Each scene shows the same named points in several views. A view is turned or mirrored, and shifted as a whole, has a little noise and may leave points out.

Scene 1
View 1
buzu: [-26 -16 -24  10 -17  33   8  35 -26 -30  29  -6  -2 -51 -31 -25 -14  23
  17 -10 -23  34  14 -30 -24 -10   7 -11   5 -10  16   3 -40 -11   6]
mepi: [-21  13 -22   1  -6 -14  12   0 -34   0  15   4 -25  -8   8   2  -3  17
   2 -21   1   3 -17  -9  -2  -4   4   9   6 -35  -3 -10 -22  -9   1]
magul: [-18   8 -20  -4  -7  -3  23  -8 -48  -1  15   0 -22 -11  15   6   3  19
  -4 -15   9  16 -14  -9   1 -12  16  -3  -2 -40   8   1 -22  -1   5]
Bebam: [ -1   4 -26  -8  -4  -5  10  -2 -21   0  -6  11 -30  10   0  13   5  -1
  -5  -5   8  -7 -17  -2  19 -11   1  24 -18 -36  21   7 -23   9   6]
Zeze: [-13  -3 -35   2 -20  -1   0  -4  -4 -19   9   0 -20  -7 -10   6   2  -5
   0 -11   1 -13 -14 -18  -2   0  -5  38  -7 -21  13   4 -32   3  -2]
Zer: [-22  -8 -18  -6  -1  15   5  37 -11 -12  -3  14 -26 -19 -14 -13 -10   7
  14  -9 -10  10   9   4   1 -15   1 -10 -13 -41  21  10 -27  -4  20]
tudok: [-11   5 -10 -11  -5 -15   2  -5 -23   6   0   8 -33  19  24   5   7   4
   7  -6   0   4 -22   8   4 -14  13   0 -19 -40  22  20 -14 -11  19]
Fulap: [ -5  -3 -19   1 -14   6  10  -4 -38  -5  18  -4 -13  -8  -2   0   6  17
   4  -5  -7  23 -14 -22  -1 -14  14   5  -8 -17  24  13 -27  -3   3]
vup: [  1  -7 -19  -5 -14  -4  -8   1  -4  -6   1   7 -23  16  -3   1   6  -5
   8   1  -8  -2 -17  -5   6 -11   2  21 -21 -20  31  21 -25  -3  11]
nodu: [ -2   8 -12   2  -8 -22  -6  -1 -23   8  15   6 -23  14   2  -3  -3  15
  10 -11 -17   5 -28 -13   1  -8   3  17   0 -15  11   0 -22 -20   3]
kebef: [-16  14 -10 -12 -11 -19  15 -36 -43  10   7  -2 -32  21  50  19  18   5
  -6  -9  20   8 -32   6   1 -14  27  -3 -17 -51  20  24  -9  -5  15]
mep: [ -3 -10 -16  -2 -11  12   3  12 -27  -5  10   3 -15  -6  -8  -8   2  12
  11   0 -13  26  -6 -13   1 -17  13  -3 -16 -18  31  20 -28  -5  10]
fela: [  2   4 -25   9 -25 -18 -10 -20 -17  -5  24  -5 -12  11  -6   2   3   8
   6  -9 -16  -2 -35 -31  -6  -1  -1  41   3   5  13   1 -28 -15 -11]
tugi: [  6  -8 -18  12 -23   2  -6  -1 -27  -7  30  -7  -1  -4 -19  -9  -1  22
  15  -2 -27  26 -20 -36  -9 -10   8  17  -2  12  24  10 -32 -17  -5]
gatil: [ 18  -5 -25  -5  -9   5   7   0 -24   1  -3   8 -18  15 -15  10   8   3
  -1   6  -3  10 -17 -15  27 -19   6  23 -29 -17  37  18 -28  13   3]
ralo: [  7  -8 -10   6 -14 -11 -27  18   2  -1  13   8 -15  16 -22 -18  -7   9
  27   0 -40   9 -21 -17  -5  -8  -3  20  -8   7  28  13 -29 -29   7]
Mima: [  0   0 -13   0  -4   4  14  13 -46   6  13   6 -15  -7  -9  -5  -2  25
   8  -5 -13  31 -10 -14   8 -19  14  -8  -8 -22  21   6 -25  -6   7]
Lelok: [-21 -12 -16  -1 -17  -1 -22  17  15 -18   5   5 -25   2  -4 -15  -4  -7
  21  -6 -19  -7  -9  -3 -16  -4  -4  16 -12 -18  22  19 -27 -21  17]
Mileb: [-24  -2 -29  -1 -16   2   4   0 -11 -19  11  -1 -22 -14   1   0   1  -1
   2 -14   2  -7  -9 -12  -8  -3   0  21  -4 -28   9   4 -29  -1   4]
zuze: [ -9 -10 -21   2 -23   5  -5  -2 -13 -16  18  -5 -15  -5  -5  -5   3   4
  11  -3 -11  10 -14 -21  -9  -8   7  16 -11  -9  26  19 -30  -8   5]
Tino: [  2   1 -15   2 -13  -6   1  -4 -31   2  14   1 -15   7  -4   0   3  15
   8  -3 -13  17 -22 -19   4 -13  10  12  -7 -11  23   9 -25  -9   1]
View 2
Zer: [-12  10  -5 -17 -19   7  -7  44  12 -30 -32   4  -7  18  -2  -7  22  22
  -5  -7 -27  10  19  20 -42   9 -11 -33  20 -11   3   8  31   3  20]
mepi: [-30   0  -5  -9 -21   9  15  21  -1 -39  -5   0  17  16 -29   9  29   4
  -6  -5 -33   6  -6  36 -34  -2  12 -11  33  -5 -13  31  32 -12  27]
Mileb: [-30  11  -4 -11 -27   4   5  17  11 -35  -4   5   0  22 -12  17  18  -2
  -2   9 -30   2  -1  28 -25   2  -4 -26  32 -11  -6  15  24 -28  23]
buzu: [-24  20 -19  -1   5  -1  25  42   4 -39 -16  17 -26  -4  27  31   1  10
   6 -43 -26   5  42  25 -46  18   1 -34  30  -3  -6   1  32  -7  15]
gatil: [  4  24  -1  -5 -32  -1   1  22  17 -12  -6  -6 -19  17  -9 -13  38  24
   6   0 -33  -2  -8   7  -1  -9   6 -10  28   7  11   5   1 -13  26]
zuze: [-17  25 -16  -1 -19  -3  12  16  11 -29   2   5 -10  24   9  15  12   6
   7   0 -32   2  -2  16 -13  -8   4 -30  29  -3  -1  13  17 -14  21]
Bebam: [-11  10   3 -13 -40   8  -6  19  14 -21  -7  -7  -1  22 -31 -11  43  14
  -4  13 -32   3 -16  18 -11  -8   3  -8  30  -2   1  16  12 -21  27]
magul: [-24  11 -15 -11 -21  10  18  24  -2 -36  -3  -3   7  20 -41   8  32  10
  -7 -11 -26   9   2  27 -40 -14  19  -3  15  -5 -19  22  22 -18  24]
kebef: [-20  22 -27 -13 -34  11   9  11   0 -32   7 -11  24  54 -59  -6  36  11
 -10  22 -32  18 -23  18 -32 -46  23  -4  -6  -8 -22  34  11 -16  25]
tugi: [-17  26 -18  10  -4 -12  33  11   3 -28  12   4 -11   8  23  17  10   9
  13 -25 -41  -4  -4  17  -2  -6  20 -21  40  12   0  19  17  -1  24]
fela: [-26  15  -7   8 -24  -5  24  -2   5 -29  20   1   7  18   5  17  18  -6
   9   3 -43  -7 -29  25   9  -9  15 -18  52   7   0  33  17 -17  29]
Zeze: [-26  10   3  -9 -35   1   1  10  16 -29   2   3  -5  18  -4  19  23  -3
   2  13 -32  -5 -11  25  -8   3  -6 -24  43  -8   1  16  20 -35  25]
Lelok: [-18  14  -7 -10 -20  -2  -8  21  15 -31 -14   7   4  34  23   5   5   6
   4  21 -38   8  -8  18 -15   2 -15 -52  33 -12   9  18  32   1  23]
nodu: [-18   7  -7  -1 -19   0  14  13   1 -31   1  -3  19  22  -6  -4  24  10
   2   0 -41   4 -22  27 -11 -10  16 -20  39   3   0  35  27   7  32]
tudok: [-10  15 -11 -14 -32   9  -6  20   9 -25 -10  -8  16  44 -32 -16  32  17
  -7  22 -32  14 -19  16 -25 -25   6 -19  10  -7  -5  24  17  -3  26]
Fulap: [-15  24 -18  -1 -16   0  21  21   5 -29   4   0  -9  16 -11   8  23  14
   3 -18 -31   5   3  17 -22 -13  17 -12  19   3  -8  16  13 -11  22]
ralo: [ -7  14  -9   5  -9 -10   9  17  10 -24  -4   2   2  21  38  -6   9  16
  11  -1 -47   0 -18  16   6   0   2 -41  47   9  18  26  27  23  29]
Tino: [-14  19 -13   1 -17  -1  19  16   5 -26   5  -4   1  19  -5   1  25  13
   5  -9 -38   2 -12  18  -9 -13  17 -14  30   8  -1  23  16  -3  27]
Mima: [ -6  19 -15   0 -10   0  24  30   0 -25  -6  -3  -6   7 -13  -6  31  26
   3 -32 -34   6   7  18 -25 -10  25  -6  21  11  -4  17  17   8  23]
View 3
Tino: [ 21  -1  -2  -6   8  14   9   4 -17 -16 -18 -18  -5  14 -15   9  -4 -17
  11 -12  -1   7  -5  -3   3   8  24  -7  17 -10  25  -5  -4 -20  20]
Bebam: [ 17  -9   0   3  13   1   9   5   3   7 -23  -6  -1   9   7  19  -9   5
  13 -21  -7 -14   2  -9   4   8   5 -11   7  -7  17  12  10 -33  12]
mep: [ 17   7  -3   3  26  20   9   5 -18 -15 -28 -12 -14   2 -24  23 -13 -16
  21  -4   0  10   3  -4  -5   4  17  13  15 -10  20 -20   0 -18  17]
fela: [ 12 -15   0 -22  -9   9  11   0 -13 -41  -6 -23  11  25 -16  -5  -2  -5
  -6 -20  -5  14 -18 -10   8  16  14 -22  16 -14  26   2  -4 -15  32]
tudok: [ 12  -9  -2  19  17   7  19   8   6  13 -26   2   5  18  -5   9  -2  -3
  37 -15  -3 -20  10  -4 -16   4  14 -16  12 -14  30   0  -4 -30   6]
Mima: [ 28  14   1   5  21  20   1   7 -23  -6 -24 -24 -23  -5 -17  17  -7 -19
  20   2  -2  -1   5  -1   2   7  33   6  19  -5  21  -6  -2 -15  16]
Zer: [ 11  -2   4  24  29  22   6   5  -9  -8 -26 -11 -10 -22 -21  30 -20   7
  30   4  -9 -17   8 -17 -17  13   3  27  16  -6   6 -23   3 -12   9]
Fulap: [ 15  11  -2  -4  24  16   3   7 -13 -14 -26 -22 -14  13 -21  11  -8 -16
  10  -4  -2   9   2  -7   2   4  23   1  14  -9  28  -6  -1 -11  25]
zuze: [  4  -4  -3  -6  19  16  10   3  -7 -29 -23 -13   1  17 -26  12 -15  -7
  10  -9  -2  15  -5 -14  -6   6   5   5  12 -14  24 -17   0 -11  26]
mepi: [ 11   0   7  13  10  11   3   6  -4 -10 -12 -33  -2   2 -12  -7  -4   5
  15  -2 -16 -25   5 -17  -6  16  27 -12  19  -2  26  12  -6  -2  22]
gatil: [ 23  -2  -5 -12  17   5  10   4 -10   0 -30  -1 -12  13   4  33 -13 -12
   8 -24   3  11  -5   2  13   4   6  -4   7 -10  15   0  13 -43  13]
buzu: [  5  17   4   2  39  33 -10   3 -25 -44 -24 -40 -26 -20 -48  21 -29  -6
   5  18  -8  15   1 -28  -9  13  14  41  19  -1  11 -35   2  21  33]
kebef: [  8  10  -4  19  28   2  11  13  16  31 -31 -11  -1  40  -4 -14   6 -15
  36 -12  -6 -22  17  -3 -14  -7  37 -31   9 -12  53  19  -7 -22  14]
Mileb: [ -3  -8   3   5  19  10   4   3   8 -20 -17 -19   6  10 -15   5 -16  12
   7  -9 -13  -8   1 -27  -9  13   0  -1   9  -7  21  -3   5  -4  25]
Zeze: [  0 -15   2  -7  11   6   7   1   6 -25 -15 -17   8  13  -8  10 -19  15
  -3 -18 -12   0  -7 -26  -1  12  -8  -5   7  -7  15   1   9 -14  26]
nodu: [ 22 -12   1   0  -5  15  16   3 -15 -22  -8 -19   6   6 -15   0   2  -9
  19 -10  -5  -9  -7  -4  -3  16  26 -15  24 -11  22  -2 -10 -20  18]
magul: [ 10  13   2  12  27  10  -1  11   1   7 -25 -30 -15  12 -11  -1  -5  -7
  17  -2  -9 -18  13 -14  -5   5  32  -7  12  -3  35  12  -2  -4  23]
ralo: [ 24 -23  -2 -10  -9  23  24  -2 -31 -48  -8  -4  11  -2 -29  19  -6 -12
  19 -13   4  18 -19   0  -6  18   8   5  26 -20   9 -33 -10 -27  18]
vup: [ 12 -15  -4  -2  12   9  19   3  -1 -13 -23   4   7  15 -10  20 -11  -3
  19 -20   0   4  -4  -6  -7   6  -2  -4  13 -17  17 -12   2 -33  12]
View 4
mep: [ 19  36  16  -8   1  -6 -41  -6  12  22   9  -6   9  -8   7   7  10  -8
  -8  14  15  -8   7 -10  -2  32  18  -2  13 -18  18 -20 -10  27  37]
kebef: [ -5  24  26  -5   3 -48 -37  59 -27  14  14 -37  18 -11   4   4  25  16
  13  17  10   6  20 -12  -9   5   9  28  14 -14  -3  -2  11  -6  29]
Tino: [  6  27   8  -8   9  -4 -40  -4   9   9   3 -18   3 -12  21  15  20  -3
  -5  18  13  -2  12 -11 -13  12   9   8  11 -13  14 -21 -11  17  29]
Zer: [ 27  35  25  -7  -7   1 -41   0   3  13  30  -9  24   5  -9   0   7  -7
 -10   9   9 -37   6 -10  27  43  11  -7  25 -16  22 -30 -19  35  28]
Zeze: [  6   1   0  -3   0  11 -11  -2   4  11  10 -22   9  -7   2  -7  20 -13
   1  33   9 -27  21  -4  -4   2   1  15  24  -8   9 -37 -23  26  10]
fela: [ -5   5  -9  -9  15   7 -26 -11  10  -1  -6 -28  -8 -19  32  12  28  -5
  -4  35  16   0  19  -7 -22 -10  -1  15  11  -9  11 -29 -27  25  10]
ralo: [  7  26  -6 -13  15  13 -34 -29  23   2  12 -14 -17 -14  22  28  27   6
 -25  23  24   1  15 -19   8  26  -9   0  23 -14  20 -21 -25  53  20]
Lelok: [ 11  18   6 -12   2   1 -17  -4   3   9  24 -15  -3  -6   1   3  21   7
 -18  29  20 -15  17 -13  22  28  -7   6  33 -20  14 -23 -31  61  12]
buzu: [ 34  33  25  -9 -11   7 -51 -27  13  15   0  15  17  -1  21 -15  -8 -31
 -11  27   8 -30 -15   7   4  37  35 -20  -3 -35  35 -32 -49  53  25]
magul: [ 10  26  28  -2  -2 -19 -51  27 -12   7   6 -23  26  -4  14  -4  11  -8
   8  16   2 -19   6  -2  -9  10  19  10   3 -15  14 -21 -11  -2  25]
tugi: [ 10  24   1 -10  10   5 -42 -27  20   9 -11  -6  -7 -18  35  11  16 -15
 -11  30  16   4   3  -6 -22  14  15  -1   1 -21  22 -23 -27  36  26]
Mima: [ 17  41  21  -6   5  -5 -60  -2  10  11   8 -12  16  -6  19  14  10 -10
  -5   6   8 -12   2  -8  -6  25  19  -2   4 -14  21 -21  -9   9  37]
gatil: [ 11  25  -1  -4   7   6 -24 -11  19  28  12 -17   7 -12  -5  16  19 -10
   0   9  13  -7  25 -15 -15  18   8  12  25   2   6 -29  15   2  43]
Mileb: [ 10   8  13  -6  -3  -1 -21   9  -6  11  12 -19  15  -4   3 -12  16  -9
   2  30   8 -28  13  -2   3  10   8  11  19 -15  11 -33 -29  29  11]
mepi: [  5  20  23  -2   2  -7 -50  20 -10  -8  11 -31  21  -2  19   2  17  -3
   2  18   2 -27   7  -2   0   2   6   9   8 -11  18 -28 -26   8  12]
Fulap: [ 12  28  15  -8   3  -9 -43  -1   6  16   1 -12  12 -10  17   2  11 -12
   0  20   9  -6   6  -6 -15  17  20   4   5 -17  17 -21 -12  16  32]
zuze: [ 12  18   6  -9   2  -3 -24  -6   8  19   4  -9   1 -13  12  -1  15  -9
  -6  31  16  -7  12  -7  -6  18  13   5  16 -20  13 -24 -22  38  23]
vup: [  6  20   2  -7   6  -2 -17   0   8  19  18 -20  -1 -11  -4  11  25   3
  -7  19  18  -7  25 -16   4  21  -1  14  31  -8   5 -23  -3  28  27]
tudok: [  3  26  18  -5   3 -23 -31  32 -11  14  26 -32  14  -4  -4  11  26  14
  -1  12  13  -8  22 -18   9  19  -1  18  27  -7   4 -13   5  11  29]
nodu: [  0  24   8  -8  11  -3 -45   3   3  -6   9 -30   2 -10  26  20  27   6
 -10  18  13  -5  14 -13  -2   9  -4  10  15  -8  16 -22 -20  21  15]
Bebam: [  5  18  10  -1   4  -2 -27  17  -3  13  23 -33  19  -3  -8   9  24   1
   5  10   7 -23  25 -14   3   9  -2  17  29   3   5 -30   3  -1  27]
View 5
Bebam: [ -1 -35  23 -15  -2 -11 -11 -15  21   3   5   4  13   7   4 -30  18 -11
 -17   0  -4 -11 -25  -2   9 -18  12 -17  24  -7  27  14   3 -29   8]
ralo: [ -2  13   7 -18 -37  -8 -29  -5  18   6  37  -7   3 -12  -9 -24  46  -4
 -17 -15   7 -27  -1   9   9   6  -8 -19  11  26  17  -6 -15   5 -14]
buzu: [ 16  -7   9 -32 -22 -11  -4 -17 -39   4  24  -8  23  16  -2 -28  78 -23
 -15 -18  -7  -1  -6  10  17  -8   7  -3   5  14  17  24   9  27 -85]
Fulap: [  0 -13   7 -14 -16 -16  -3 -20   2   6   6   0  10  17   5 -40  47 -19
   1  -3  -1  -3   3   8   6 -21  10 -13  11  -7  16  10   7   0 -24]
mep: [  3 -17  11 -12 -17 -16 -14 -18   3   1  12  -2  15  15   7 -28  48 -13
 -14 -17   3  -4   7   4  10 -14  14 -13   5   9  14  12  10   5 -24]
Tino: [ -2  -4   7 -11 -20 -14  -8 -16  16   6  12   1   9   5   1 -41  42 -15
   0   1   0 -11   1   9   4 -17   6 -17  13  -1  19   3  -3  -7 -12]
Lelok: [ -2 -14  24 -33 -19   1 -25 -17   0   3  26  -7   0  -5 -30 -16  42   6
 -21 -18   8 -23 -23   5  19   8  -8 -16  18  17  10   0   6  10 -11]
Zer: [ 11 -32  37 -28  -1  -8 -20 -23  -5 -13  17  -1  26  10  -7 -17  44 -10
 -34 -22  -1  -3 -18   0  23  -8  14 -12   7  22  25  17  17   0 -34]
magul: [  1 -22  26 -18   4 -15   8 -34   2  -7  -7   6  15  20  -7 -47  40 -25
   6   9  -5   7 -10  11  14 -33  17 -18  11 -15  25  14  16 -14 -19]
tudok: [ -8 -32  33 -14   3 -10 -13 -32  25  -8  -3   6   7  10 -14 -32  22  -3
  -9  -5   8  -5 -10   2  15 -19  12 -23  13  -1  15   1  19 -18  21]
Mileb: [  0 -26  21 -30 -11  -2  -1 -20 -10   6   9  -2   5   7 -20 -30  38 -10
  -6   1  -4 -11 -34   6  14 -11  -1 -13  28 -13  17  13   7  -5 -20]
vup: [ -4 -23  10 -18 -21  -7 -21  -8  14  12  15  -6   2   3  -2 -20  29  -2
 -17 -13   4 -19 -13  -2   8  -4   2 -13  21   4  12   7  -1  -6   3]
tugi: [ -1  12 -10 -12 -37 -14  -7  -8   1  18  22  -7   6   4   3 -42  57 -19
   4  -3   0 -16   7  13   3 -11  -2 -12  12   1  14   4 -13   8 -35]
gatil: [ -3 -32   0  -4 -18 -18 -17  -2  24  13   8  -1  12  12  26 -26  22 -13
 -19  -9  -1 -15  -3  -4   0 -15  15 -10  20  -3  19  18  -4 -20   5]
kebef: [-16 -32  33 -11  11 -13   5 -47  28 -10 -24  11   0  21 -19 -49  21  -7
  15   9   9   8   2   7  10 -35  16 -26  11 -25  10  -2  30 -19  34]
mepi: [  3  -9  31 -24  -1  -8   4 -30   4 -10   6   5  15   5 -19 -48  40 -20
   3  14  -7  -4 -25  12  18 -25   7 -23  18 -10  32   6   3 -19 -22]
Zeze: [ -1 -25  12 -29 -18  -1  -4 -10  -4  16  15  -3   1   3 -14 -27  29  -8
  -8   3  -5 -21 -40   3  10  -7  -6 -12  37 -16  18  14  -5 -12 -13]
Mima: [  7  -9  15  -9  -9 -20  -8 -21   9  -6   9   4  23  14  11 -41  50 -24
 -10  -6  -3   2   8   9   9 -24  19 -15   0   9  26  11   4  -8 -30]
zuze: [ -5 -15   6 -21 -24  -7 -10 -14  -4  13  14  -5   1   9  -8 -28  45  -9
  -4  -9   4 -15  -9   6   7  -7  -1 -11  18  -4   8   9   4   8 -17]
View 6
Lelok: [ 15  24  37 -31   1   2  25  14   6  12  -8 -30  -4  -4   1 -17  -4 -29
  -5  -2   3 -15  -8  -2  -6   4   9 -16  -6  -7  -1  -3 -16 -10  21]
zuze: [ -9   8  20 -24  -7  12  21  12   9   0 -10 -27   4  -1  -4  -2   6 -20
  -8  -8  11   0   1   3  -4  11  -1 -14  -2   5  -3  -1 -15   3  29]
Bebam: [ -8  10 -13 -35   1 -10  36  20   6 -16 -29  19  -5   8  12 -16  24 -42
  -2  -9   6   3 -17   5  -9   2   7 -16 -11  12  -3  -3  -1   4  21]
ralo: [ -7  13  47 -10  -2  13   0  -2  11  14 -14 -15   5   0  -7  -6  -5 -17
  -8   4  13  -9 -14 -13 -17   6  11 -21   1  20  -4 -14 -19 -13  13]
gatil: [-29   2  -7 -27 -11  -7  25  15   8 -16 -24  17   6  15   4  -6  10 -27
  -1  -3  10  10 -13   4 -21   6  -9 -23 -17  23 -13  -3  -5  13  21]
Mima: [-14   6  -2  -8 -18  -3  28   0  10 -20 -12 -18 -15  12   5  -1  19 -23
 -12 -10  19  26 -18  15 -11  10   6  -7  11  31   1 -25  -2  -6  33]
magul: [ -2   7 -22 -26  -7   1  45  11  11 -28 -24 -13 -22   1   9  -4  38 -37
 -12 -17  17  24  -8  20  12  10  13   5   9  17  10 -17   0  -1  38]
mepi: [  9  11 -12 -20   7   4  35  12   6 -12 -26 -11 -19  -3   9  -8  39 -38
 -14 -21  14   8 -14  10  10  11  29   0  16  14  15 -14  -3 -11  30]
fela: [-16  -1  13 -19  14  32   7  10  15   4 -34   4  10 -11  -7   7  27 -23
 -11 -16  21  -7   5 -12   6  13  19 -14   6  14   6   1 -22   2  18]
tugi: [-25  -5  19  -4  -9  24   5   0  15   0 -13 -27   8  -1 -10  13  12  -8
 -17 -14  25   8   2  -1  -6  19   7 -14  12  25   1 -10 -19  -1  30]
Zeze: [  1   5  -4 -33   9   7  25  27   2   3 -24  -7   6  -2   3 -12  22 -31
  -8 -24   7 -15  -1  -1  -1  17  13 -19  -3  -3   0  12 -10   8  26]
tudok: [  3  22   4 -44  -1  -6  48  14  14 -20 -30   8 -20   0  11 -15  21 -47
   2   9   9  14 -14  10   4 -12   3  -1 -15   9   2 -17  -7  -4  23]
Mileb: [ 10  11  -5 -32   3   4  35  24   3  -3 -16 -22  -6  -3   5 -12  24 -33
 -11 -22   7  -7  -3   7   5  17  13  -9   3  -3   5   5  -8   3  32]
mep: [-14   5   9 -16 -19   0  26   6   9 -11  -5 -28  -3   9   1  -2   5 -18
  -9  -8  12  14  -8  11 -13  12  -3 -12   1  18  -5 -12  -8   1  33]
vup: [ -9  13  15 -34  -3   0  28  16  11  -5 -21   2   0   2   5 -12   7 -33
  -1   2   8  -2  -9   0  -9  -1  -3 -16 -16   7  -7  -4 -11   5  20]
kebef: [ -2  16 -11 -53   1   6  59  13  28 -39 -42  15 -29 -10   9  -3  43 -55
   1  12  20  32   0  17  26 -20   1  19 -14  11   9 -21  -9   1  30]
nodu: [ -3  13  14 -17   6  12  18   3  14  -3 -30   2  -9  -4   1  -1  24 -33
  -9  -5  19   4 -14  -4   0   2  22  -8   7  22   8 -18 -12 -12  19]
Tino: [-16   4   8 -17  -5  12  21   5  14 -11 -22  -5  -3   1   0   2  20 -25
  -9  -7  19  12  -6   2  -3   7   8  -9   2  26   1 -14 -11  -2  25]
buzu: [  2   1   7   1 -28   0  23   5  -3  -2  20 -82  -5  12  -2  -2   3  -1
 -23 -35  11  11  -7  21 -13  39   7 -12  28  13   1  -9  -3  -6  52]

In a view up to two points have been moved. Name them for each view, in the order of its rows, or write none.
view 1: tudok
view 2: gatil, Mima
view 3: kebef
view 4: Bebam
view 5: vup
view 6: zuze, mep
